Each scene shows the same named points in several views. A view is turned or mirrored, and shifted as a whole, has a little noise and may leave points out.

Scene 1
View 1
k367: [  7  -2 -12  -4 -11  -1   5   9   3   7  -2  16  -4  -9  -3  -6 -11  -7
  12   7 -10   7 -10  -1   5]
k814: [-8  6  8 -3 -7  5 -4 13 -2  0 -3 12 -3 -8  5 -6 -5  8  3 11 -1 -8 -6  7
  1]
k392: [ -4   0  -3   3  -6  -4   7  20   0   3  -7  14 -14 -10   1  -5 -10  -3
  10   3  -1  -5 -10   4   4]
k345: [-10   3  -3  -4 -12   6  -2  17  -3   0  -4  19 -10 -13   2  -9  -6  10
   3  11   0  -4 -13  10   0]
k688: [ -2   0  -5   1  -8  -2   5  17   0   3  -6  15 -11 -10   0  -6 -10  -2
   9   5  -3  -3 -10   4   4]
k494: [-12   3   0   0  -9   2   1  21  -3  -1  -6  16 -14 -13   3  -8  -6   7
   4   8   2  -9 -12  10   0]
k171: [-7  4  3 -3 -9  5 -3 13 -2  1 -3 14 -5 -9  4 -7 -6  7  4 11 -2 -6 -8  7
  1]
k14: [ 16   5   9  -3  -1  -2   0  -3   7   9   1   2  15   4   5   1  -9 -11
  13   7 -15   1   3  -9   9]
k344: [-12   2   4   6  -3  -5   7  26  -2  -1 -10  12 -19 -11   4  -5  -9   1
   8   2   4 -13  -9   8   3]
k798: [-17   4   4   4  -6   0   2  25  -4  -3  -8  14 -18 -13   5  -7  -6   9
   4   6   6 -14 -11  12   0]
k432: [  5  10  23   1   5   0  -4   2   3   4  -2  -3  13   5  11   1  -5  -3
   7   6  -7 -12   6  -4   8]
k140: [-4  3  1  0 -7  0  2 15  0  2 -4 13 -7 -8  3 -6 -8  2  7  7 -2 -6 -8  5
  3]
k756: [ -1   1  -4  -1  -9  -1   4  14   0   4  -4  16  -8  -9   0  -6  -9  -1
   9   7  -4  -1 -10   3   3]
k400: [ 17   0  -8  -7 -11   1   2  -2   6  10   2  14   9  -3  -2  -4 -10 -11
  13  10 -16  12  -5  -7   7]
k134: [ -3   6   2 -14 -17  15 -13   1  -1   2   3  19   7  -9   3 -11  -2  13
   0  21  -6   2  -8   7  -2]
k757: [ -3   4  -7 -16 -21  17 -12   3  -2   2   4  24   4 -13  -1 -13  -2  15
   0  23  -7   7 -13   8  -4]
View 2
k756: [ 6  5 -8 -1  5 -8  7 10 -3  4 -7 -5 -7  2 -6 10 -4  5  6 -4  4  5 -7 -4
  7]
k400: [  1  -1  -6  -4  -4   0   9   1   2  13 -12 -17 -15   5 -19  22  -6  18
  12  15   5   2   3 -12   6]
k798: [ 10  10  -4   1  13 -14   5  18  -4  -4   1   3   1  -2   2  -1  -1  -5
  -2 -19   3   7 -11   0   2]
k688: [ 6  5 -8  2  5 -9  6  9 -3  2 -8 -2 -6  2 -4 11 -5  4  6 -5  3  5 -9 -3
  7]
k392: [  9   4  -7   6   6 -11   3   8  -1  -2 -10   2  -3   0  -1  11  -6   3
   7  -5   0   3 -13  -3   6]
k814: [ 7  7  1 -6 10 -7  9 16  0  3  3 -9 -3 -1 -8  2  0  0  0 -9  5  7 -1 -6
 -2]
k14: [  7  -6   7   0   1   2   6   0  17   8  -7 -18  -5   0 -19  19  -5  14
  10  17   0   0   6 -18  -7]
k432: [ 12  -4  16   1   9  -1   5   7  22   2   2 -15   4  -5 -15   9  -2   5
   3   7  -3   1   6 -18 -16]
k494: [  8  10  -6  -2  10 -12   7  16  -6   0   0  -1  -3   0  -2   1  -1  -2
   0 -15   5   7  -9  -1   4]
k140: [ 7  5 -3  0  7 -8  7 12  0  2 -3 -4 -4  0 -5  7 -3  2  3 -6  3  5 -6 -5
  2]
k345: [  5  10  -8  -7   8 -10  10  17  -8   4   1  -6  -7   1  -6   3   0   1
  -1 -14   8   8  -6  -2   6]
k134: [  1  10  -3 -18   6  -3  16  18  -5  14   7 -21 -12   3 -17   3   4   7
  -3  -6  12  11   9  -9   2]
k171: [ 7  8 -2 -6  9 -7  9 15 -2  4  2 -8 -5  1 -8  3  0  1  0 -9  5  7 -2 -5
  1]
k367: [  3   3 -12  -1   0  -6   7   6  -5   7 -12  -8 -12   5 -10  18  -6  11
  10   4   5   4  -6  -5  10]
View 3
k432: [  0 -12  14   2 -12 -18  -4 -16  30   3  -8  -7   9  -6   5   9  -3 -14
   3  23  14 -14  -2  10  -5]
k400: [ 13   6  15  -4  -8 -31  -2 -10  10   0  -6  15   6 -15  -1  13   5   1
   4  13   8  14   1  25  -8]
k140: [ 4  0  7 -2 -2 -6  2  3  8 -5 -3 -2  2 -7 10  1  5 -1  7 11  9  2 -7  4
 -9]
k344: [ -6   2   1  -3   2   6   1   7   8  -9   0  -8   0  -5  16   3   6   1
   8   8  12  -1 -13  -6 -13]
k392: [ -3   7   4  -5   0  -3  -1   3   7  -8  -1  -1   1  -9  13  10   7   5
   7   9  11   6 -11   2 -13]
k757: [ 31  -6  17   2  -2 -18  12  11  -4  -1  -5   7   3 -10   3 -21   4  -4
  11  10  -1   9   4  13  -3]
k494: [  5  -1   5  -1   1   1   6  11   3  -8  -1  -5   0  -6  14  -6   5   0
   9   8   7   1  -8  -3 -10]
k756: [  5   4   7  -4  -1  -9   1   3   5  -5  -2   2   2 -10   9   4   6   2
   7   9   8   7  -6   7 -10]
k798: [  0  -2   3  -1   2   7   6  12   4  -9  -1 -10  -1  -4  16  -6   5  -1
   9   8   9  -3 -11  -7 -10]
k688: [  2   5   6  -5  -1  -7   1   4   5  -6  -2   1   1  -9  11   6   7   3
   7   9   9   7  -8   5 -11]
k367: [  8   9   9  -5  -3 -17   0  -1   3  -4  -3  10   3 -13   5  10   7   5
   6   9   7  15  -4  15 -11]
k345: [ 12  -1   8  -1   1  -4   8  12   0  -6  -2  -1   0  -7  11 -10   5  -1
   9   8   5   5  -5   2  -9]
k814: [ 9 -7 10  1 -2 -7  4  5  9 -3 -4 -5  3 -6 10 -7  3 -7  8 13  8 -4 -5  3
 -7]
View 4
k756: [  1  -4   1   2   1   1   4   3   9  -5 -11   5   4  -6   0   9  -5   8
   2  -1   8   9  -4   1  -4]
k345: [-1 -5  2  2 -5 -4 -1 -7 10  1 -6 -4  1 -3 -5  8 -4 15  4 -2 13 12 -4  6
 -5]
k14: [ 12  -3   5   2  14  -1  13  35  18 -18  -8  13   5 -13  -6   7 -13  15
   0   8   3  -1   4  -7  12]
k400: [  5   4   0  13  16  -2   8  22  13 -22  -8  13   2  -8  -1   8 -10  17
   7   8  -2   4  -6  -4   3]
k757: [ -2   1   4  18   1 -13  -7  -6  13 -11   3  -8  -2   1  -9   5  -9  35
  13   8   9  11 -10   8  -2]
k814: [ 3 -9  6 -4 -5 -5  2  4 14  1 -5 -4  2 -7 -9  7 -8 17  2  1 15  7  2  3
  3]
k798: [  1 -11   3 -10 -12   0   1  -8   9  10 -10  -5   3  -6  -5   9  -3   5
  -2  -7  18  11   1   6  -4]
k688: [  3  -5   0  -1   1   3   7   5   8  -4 -13   6   4  -8   1  10  -3   4
   0  -3   7   8  -2   0  -4]
k344: [  3 -11   2 -12  -9   4   6  -2   8   9 -14   1   5  -8  -2  10  -2  -2
  -4  -8  16  10   2   3  -4]
k392: [  3  -6   0  -4  -1   5   8   3   8   0 -15   7   5  -8   2  10  -2   0
  -1  -5   9   9  -2   0  -5]
k171: [ 3 -7  4 -1 -4 -5  1  1 13 -1 -5 -3  2 -6 -7  7 -7 16  2  0 14  8 -1  4
  0]
k134: [  1  -2   6  12   0 -13  -4   3  16 -10   3  -7  -1  -2 -12   4 -11  34
  10   7  12   8  -5   6   4]
k494: [ 0 -8  3 -5 -8 -1  1 -6  9  5 -8 -4  3 -5 -4  8 -3  9  1 -4 16 12 -1  6
 -4]

Which points are out of place in each view (at most two, in the order of its rows)? Write - if all are in place.
view 1 | k392
view 2 | -
view 3 | -
view 4 | k400, k688

Scene 2
View 1
k382: [ -2 -10  12   8  -4  -1  15  -7   4 -18  -2  -5   5  11   0  -6   4  -1
   4  -3  -5   3  -9   1 -19]
k646: [ -2 -13  12  10  -7   3  15  -7   5 -17  -3  -5   2  11  -1  -8   5  -6
   6  -1  -4   3 -11   0 -18]
k58: [  3  -1  10  -1   6 -13  12   0   4 -14   2  -4  14   8  -1  -2   2   9
  -3  -8  -5   6  -5   3 -22]
k887: [ -7  -5  14   7   6  -7  18   5   3 -21  -2 -10  15  13   6  -7   5   7
   1  -8 -11   4  -6   7 -25]
k467: [-19 -14  -1 -12 -20 -16 -17   3  12   3  -6  -7  -1  11  14  -8  14  -9
 -10  -9  17  24 -23   5  -6]
k41: [ -4  -5   7  -5  -3 -14   2   0   7  -8  -1  -5   8  10   4  -3   5   2
  -5  -8   3  12 -11   3 -17]
k459: [-13 -15  16  18  -6   7  21   0   3 -25  -8 -13   5  16   7 -13   8  -4
  10  -2 -10   0 -12   5 -21]
k269: [ -6 -12   6  -2 -13  -7  -1  -6   8  -6  -3  -3   0  11   3  -6   8  -7
  -2  -5   7  13 -16   1 -11]
k242: [ -7  -9   8   1  -7  -8   4  -2   7 -11  -2  -6   5  11   3  -6   7  -2
  -2  -6   2  11 -13   3 -15]
k415: [-10 -10   6  -3  -9 -10   0   0   7  -8  -4  -7   5  11   6  -7   8  -3
  -5  -7   5  13 -15   4 -15]
k904: [ -7 -16  14  15  -9   7  17  -7   5 -20  -5  -8   1  14   2 -10   7  -8
   8   0  -5   2 -13   1 -17]
k522: [ -9 -11   5  -4 -12  -9  -3  -3   8  -5  -3  -5   2  10   6  -6   8  -5
  -4  -6   7  14 -17   3 -12]
k583: [-11  -2   7  -6   1 -20   2   8   7  -9  -1  -8  15  11  10  -4   7   7
  -9 -11   1  14 -11   7 -20]
k807: [ -1  -4  11   0   3 -11  10  -1   5 -14   1  -4  12  10   1  -3   3   5
  -3  -8  -3   7  -8   4 -21]
k925: [-10 -14  14  14  -8   5  16  -3   4 -21  -5 -10   4  14   4 -11   7  -5
   8  -2  -7   2 -13   4 -18]
k686: [ -4 -14  13  13  -8   5  16  -7   4 -20  -5  -7   2  13   0  -9   5  -6
   8  -1  -5   1 -12   1 -18]
k726: [  2  -2   8  -5   3 -17   6   0   5  -9   2  -3  12   8   1  -1   3   7
  -7  -9   1   9  -8   3 -20]
k643: [-14 -18  -6 -19 -31 -16 -27  -8  13  12  -5  -1 -10   8   7  -6  13 -17
 -14  -7  27  28 -28   0   2]
k538: [-10 -15   7   2 -15  -3   1  -5   8  -9  -4  -7  -1  12   4  -9   9  -9
   0  -4   6  11 -18   2 -12]
View 2
k522: [ -2   7  -4  -5  -1  -5  10   5   2  -4  -8   3 -11  13  -5  -6  -5 -12
   3   6  -5   3  12  -4  -5]
k646: [-14   4 -17 -11   9   4   8   0   8   6  -2  -8   1  16   0   3  -1  -9
   1   3 -15  -4   8   6  -3]
k382: [-12   4 -15 -11   8   8   7   0   5   5  -1  -7   0  16   2   4  -3 -12
   2   5 -13  -9  10   7  -1]
k415: [ -1   7  -3  -8  -2  -2   7   4   0  -3  -5   1 -10  13  -3  -4  -5 -14
   4   6  -3  -1  13  -3  -4]
k925: [ -8   7 -19 -19   8   4   4  -1   8   8   3 -13   1  14  -2   5   1 -10
   0  -3 -16  -4   9   4  -6]
k887: [ -4   8 -11 -19   4  17  -1  -1   0   6   7  -9   0  14   3   7  -4 -17
   5   4  -6 -19  17   7  -1]
k269: [ -6   4  -6  -3   1  -5  12   5   4  -3  -9   2  -9  14  -4  -4  -5 -10
   2   7  -7   3  10  -2  -4]
k904: [-12   5 -22 -15   9   3   7  -1  10   8   0 -13   1  16  -2   4   1  -9
   0  -2 -18  -1   6   5  -6]
k242: [ -5   6  -7  -8   1   1   8   3   2  -1  -4  -1  -7  15  -2  -1  -5 -13
   3   6  -6  -4  12   0  -3]
k643: [  3   5   5   8  -9 -28  19  10   3 -15 -24  15 -24  12 -14 -18  -6  -7
   1   8   0  24   9 -16  -9]
k686: [-13   5 -20 -14   9   4   6   0   9   8   0 -11   1  16   0   4   0  -9
   0   0 -17  -4   7   5  -4]
k807: [ -8   5  -6  -9   3  14   5   2  -1   1   0  -2  -4  15   4   2  -7 -16
   6  11  -4 -17  15   6   1]
k58: [ -8   4  -6  -8   4  18   5   1  -1   1   1  -1  -3  16   6   3  -8 -16
   6  13  -4 -20  16   9   3]
k459: [ -7   9 -23 -25   8   5   1  -3   8  11   5 -17   2  14  -2   8   2 -10
   0  -7 -17  -5   9   4  -7]
k583: [  5   9   2 -12  -5   9   3   4  -6  -4   0   3 -11  12   1  -2  -8 -19
   8  10   4 -13  20  -1  -2]
k467: [  9   9   4  -5 -11 -18  11   7  -1 -11 -13   9 -21  10 -12 -12  -5 -12
   3   4   3  14  13 -14 -10]
View 3
k382: [ -5  -7   9  -5  -7   0  -1   3  -1  -4   2  -6   5  -7  -4   5   9 -11
  -3   2  10   9   8  -1   6]
k887: [ -4  -6  13  -7 -16   4 -10  -2 -12  -7   0  -9   5 -10   3   3  12 -14
  -9   6   6   7   5  -2  17]
k726: [ -2   0   9   0 -14   3  -7 -10  -7  -6   6  13   0  -3  -1  -3  15  -8
  -5   7  13   5   1  -9  11]
k538: [ -7 -10   5   0  -6  -2  10   1   5 -10   7   1  -4  -2  -3   2  14  -1
  -3  -4   2  12   3  -1  -2]
k459: [ -8 -15  10  -7  -8  -1   1  10  -2  -9  -1 -25   5 -11   2  10   9 -11
  -7  -2  -1  12  10   6   8]
k415: [ -4  -8   7   3 -10   1   6  -5   0 -13   9   7  -7  -2   1  -1  18   1
  -6  -1   1   9  -1  -4   3]
k41: [ -3  -4   7   1 -12   2   1  -8  -3  -9   8  11  -4  -2   0  -2  17  -2
  -5   3   6   7   0  -6   6]
k242: [-5 -7  6  0 -9  0  4 -3  0 -9  6  3 -3 -3 -1  1 16 -2 -5  0  4  9  2 -4
  4]
k467: [ -5 -10   3  11 -12   3  19 -10   3 -23  16  18 -21   3   8  -6  29  20
  -9  -8 -14  12 -10  -5  -1]
k583: [ -2  -3  10   1 -18   6  -3 -12 -12 -13   7  10  -6  -4   8  -4  21  -2
 -11   4   2   5  -4  -8  14]
k646: [ -7 -10   8  -5  -5  -2   3   5   3  -5   2  -9   4  -6  -6   6   8 -10
  -2   0   8  11   9   1   2]
k686: [ -6 -12   8  -5  -4  -3   3   8   3  -6   2 -13   5  -7  -5   7   8 -10
  -2  -1   6  12  10   3   3]
k58: [ -2  -1  10  -3 -14   3  -9  -7  -9  -4   3   6   4  -6  -2   0  12 -13
  -5   9  15   5   4  -8  13]
k522: [ -5  -8   5   4  -9   0  10  -4   3 -13  10   8  -8   0   0  -1  18   3
  -5  -3   1  10  -1  -4  -1]
k643: [ -6  -9  -2  17  -4  -3  30 -10  15 -20  21  32 -24  12  -2  -9  28  26
  -1 -12  -8  14 -10  -7 -16]
k904: [ -8 -13   8  -6  -4  -3   5   9   4  -7   2 -16   4  -8  -4   9   8  -9
  -4  -3   3  12  10   4   1]
k269: [ -5  -8   4   3  -6  -2  10  -3   5 -10  10   8  -6   1  -2  -1  17   3
  -2  -3   3  11   1  -4  -3]
k807: [ -3  -3   9  -3 -13   3  -6  -7  -6  -5   4   5   2  -6  -1   0  13 -10
  -5   7  12   7   4  -6  12]
k925: [ -7 -13   9  -6  -7  -2   3   7   1  -7   2 -17   4  -9  -1   8   9  -9
  -5  -2   1  12   9   4   5]
View 4
k269: [  9   7  -7   5  -5  -4   0  -4  -9   1   3 -12 -10   4   5   5   4  -9
   4  14   5   2  -3  13  -1]
k242: [ 10   4  -7   2   0   0   7  -8  -7  -2   6  -7 -10   0   6   4   1  -8
   6  13   2   4   0  16   1]
k643: [ 16   9  -3  11 -23 -13 -17  10 -29  10  -2 -36   3  22   0  -4  17 -16
  -8  23  10 -10  -7   8  -8]
k41: [ 10   2  -7  -2   1   1  11 -10 -14  -3   4 -10  -8  -1   2   3   6  -5
   3  15   0   4   2  12   3]
k686: [  5   9  -7   7   3  -1   5  -7   9  -1   8   4 -18  -6  13  11  -7  -7
  15   6   4   8  -3  20   1]
k382: [  6   7  -8   1   4   2   9 -11   4  -4   7   1 -17  -8   8  11  -4  -5
  12   7   1   9   0  17   3]
k459: [  8   7  -8   9  10  -1  12  -9  14  -2  11   9 -13  -6  21   7 -13 -11
  14   6   6  10   1  28  -1]
k538: [  9   8  -6   7  -4  -3   0  -3  -2   1   5  -8 -12   2   9   6   1  -9
   7  12   5   2  -2  17  -1]
k522: [ 12   6  -6   5  -5  -3   2  -4 -12   1   4 -13  -6   5   6   2   5  -9
   2  15   5   1  -1  15  -2]
k904: [  7  10  -8   8   3  -2   4  -6  11   0   9   4 -17  -4  15  11  -8  -9
  14   6   6   8  -3  22   0]
k583: [ 14  -2  -9  -5   7   4  20 -14 -18  -5   7 -10  -1   0   4  -2   5  -6
  -1  18  -3   5   7  16   1]
k925: [  8   7  -8   7   6  -1   8  -8  10  -1  10   5 -15  -4  17   8  -9 -10
  13   7   6   8  -1  24  -1]
k646: [  5   9  -7   5   2  -1   5  -8   6  -3   7   2 -18  -5  10  12  -5  -6
  13   7   4   8  -3  17   2]
k415: [ 12   4  -7   3  -1  -2   7  -7 -12  -1   5 -11  -6   3   7   1   4  -9
   2  16   2   2   1  16  -1]
k887: [ 10   0 -10  -4  14   7  23 -18  -1  -7  10   5 -11  -9  10   5  -5  -3
   9   9  -3  12   6  20   4]
k58: [  7   1  -9  -8   8   8  19 -17  -9  -8   6  -2 -15  -9   0   8   2   0
   8  11  -5   9   4  11   7]
k467: [ 18   4  -5   8  -9  -8  -1   2 -23   5   3 -26   6  16   7  -8  10 -16
  -7  23   7  -5   0  17  -7]
k726: [  8   1  -9  -7   4   6  16 -15 -15  -7   4  -8 -11  -6  -2   5   6   0
   4  14  -4   6   4  10   7]
View 5
k807: [  4   7   6   0  -7   3   4  -3  10  -5   3   4 -14  -5   8 -18   2   4
   3  -7  16   8   2  -9  -1]
k467: [ -9  12   7 -16  14   3 -15 -12  -4  15   1  -4  -2 -16 -21  17   5   8
   3  -6   8   3   2  -3   1]
k382: [ 11  -1   7   1  -4  -1   6  -3   4  -3  -2  11 -11  -5  14 -15  -2   7
   1 -14   4   4   4  -8   0]
k242: [  4   4   6  -4   0   1  -1  -5   3   2   0   5  -9  -8   2  -6   1   7
   2 -10   8   4   3  -7   1]
k643: [ -8  14  -3 -11  26   8 -28 -13  -7  28  -2  -6   7 -20 -26  22   0  16
   7  -4  -1   8  -2  -3  -1]
k41: [  0   9   5  -4   0   4  -3  -5   7   2   3   1 -10  -8  -1  -9   3   6
   3  -5  14   8   0  -8  -2]
k538: [  6   2   5  -4   5   1  -3  -6  -1   6  -3   8  -6 -10   3  -2  -1   9
   2 -13   0   4   4  -6   1]
k583: [ -5  11  11  -9  -5   3   0  -6   9  -2   6  -3 -15  -7  -5  -7   7   0
   0  -3  23   6   2  -8   0]
k887: [  7   1  15  -4 -13  -2  12  -2   9 -11   3   7 -19  -3  13 -18   4   0
  -2 -11  16   3   6  -8   1]
k726: [  1  10   4   0  -4   6   0  -3  12  -3   4   0 -13  -6   2 -17   4   5
   4  -3  18  10   0 -10  -2]
k522: [  1   7   5  -5   5   3  -5  -7   3   6   0   2  -7 -10  -3  -2   2   7
   3  -8   8   6   2  -7   0]
k646: [ 13  -4   7   0  -1  -2   5  -3   1  -1  -2  12 -10  -7  15 -12  -2   8
   1 -17  -1   3   5  -7   1]
k269: [  3   5   3  -4   7   3  -7  -6   0   8  -1   4  -5 -11  -1  -2   0  10
   3 -10   2   5   2  -7   0]
k415: [  0   6   7  -7   3   1  -3  -6   2   4   0   2  -8 -10  -3  -1   3   6
   2  -8   9   4   3  -6   1]
k459: [ 14  -9  16  -7  -7  -8  14  -5  -3  -6  -3  16 -13  -5  19  -7   0   3
  -4 -23   0  -4  10  -5   4]
k904: [ 15  -7  10  -3  -1  -4   8  -4  -3  -1  -4  15  -9  -6  17  -8  -3   8
  -1 -21  -4  -1   7  -6   3]
k686: [ 14  -6   8  -2  -2  -3   8  -4  -1  -2  -4  14 -10  -6  17 -11  -2   8
   0 -19  -2   1   6  -7   2]
View 6
k459: [  2   4  -9 -14   2  11  13   0   6  -2  -3   9  -2  13   4 -12   5  -3
  12  -4 -15  -8  -4 -16   5]
k522: [ -8  -3   7  -4   2 -14  10   6  15  12   7   4   1  10   1  -2  13   5
  -6  -8  -1 -10  -6  -4 -10]
k925: [ -1   2  -6 -13   0   7  11   0   6  -1   0   7  -1  12   2 -11   8   0
   9  -3 -12  -9  -3 -14   2]
k382: [ -6   0  -7  -9  -2   6   7  -1   6  -1   1   4  -2  16  -3  -4  16   6
   2   1 -10  -7  -1 -10  -3]
k538: [ -4  -3   2  -8   1 -10   8   3  10   5   7   5   0   8   0  -6  11   4
   0  -6  -3 -12  -5  -7  -7]
k467: [ -7  -4  20   0   8 -29  15  14  24  26   9   5   5   4   7   0   6   3
 -12 -17   4 -11 -12  -1 -15]
k242: [-8 -2  2 -5  2 -4  9  5 13  8  4  4  0 14  0 -1 15  5 -4 -5 -6 -7 -4 -7
 -8]
k807: [-10   1  -5  -2   0   5   8   3  14   7  -1   3  -1  23  -4   5  22   7
  -6   1 -12   1   0  -6  -8]
k415: [ -8  -2   5  -3   4 -10  11   7  16  13   4   5   2  13   1   0  12   5
  -7  -8  -5  -6  -5  -5  -9]
k58: [-12   1  -6   0   0   8   7   3  13   6  -2   3  -2  25  -6   6  25   8
  -8   2 -14   3   1  -6  -8]
k726: [-13  -1  -2   2   0   1   7   4  16  10   0   3  -1  23  -6   7  24   9
 -12   0 -10   2   0  -3 -12]
k686: [ -1   0  -7 -13  -1   4   8  -1   4  -4   2   5  -2  12  -1 -10  11   3
   8  -1 -10 -11  -2 -12   0]
k41: [-11  -1   3   0   2  -6   8   7  16  12   3   4   0  18  -2   3  19   7
  -9  -5  -7  -3  -3  -4 -11]
k583: [-11   3   3   3   6  -2  13  10  22  19  -3   5   2  22   0   7  18   4
 -12  -6 -13   4  -5  -5 -10]
k269: [ -7  -5   5  -5   1 -14   8   5  13   9   8   4   0   9  -1  -3  14   6
  -5  -7  -1 -11  -5  -4 -10]
k643: [ -9 -13  26   0   4 -47  10  13  21  24  21   3   5  -5   4  -2   7   9
 -16 -18  18 -20 -11   6 -22]
k887: [ -7   5  -9  -4   3  14  12   3  13   7  -7   6  -2  25  -1   1  18   2
  -1  -1 -20   3  -1 -12  -3]
k646: [ -3  -2  -6 -11  -2   3   6  -2   5  -3   4   5  -2  12  -2  -8  14   4
   4   0  -8 -10  -1 -11  -3]

Which points are out of place in each view (at most two, in the order of its rows)? Write - if all are in place.
view 1 | k538
view 2 | k643
view 3 | k467
view 4 | -
view 5 | k522
view 6 | -
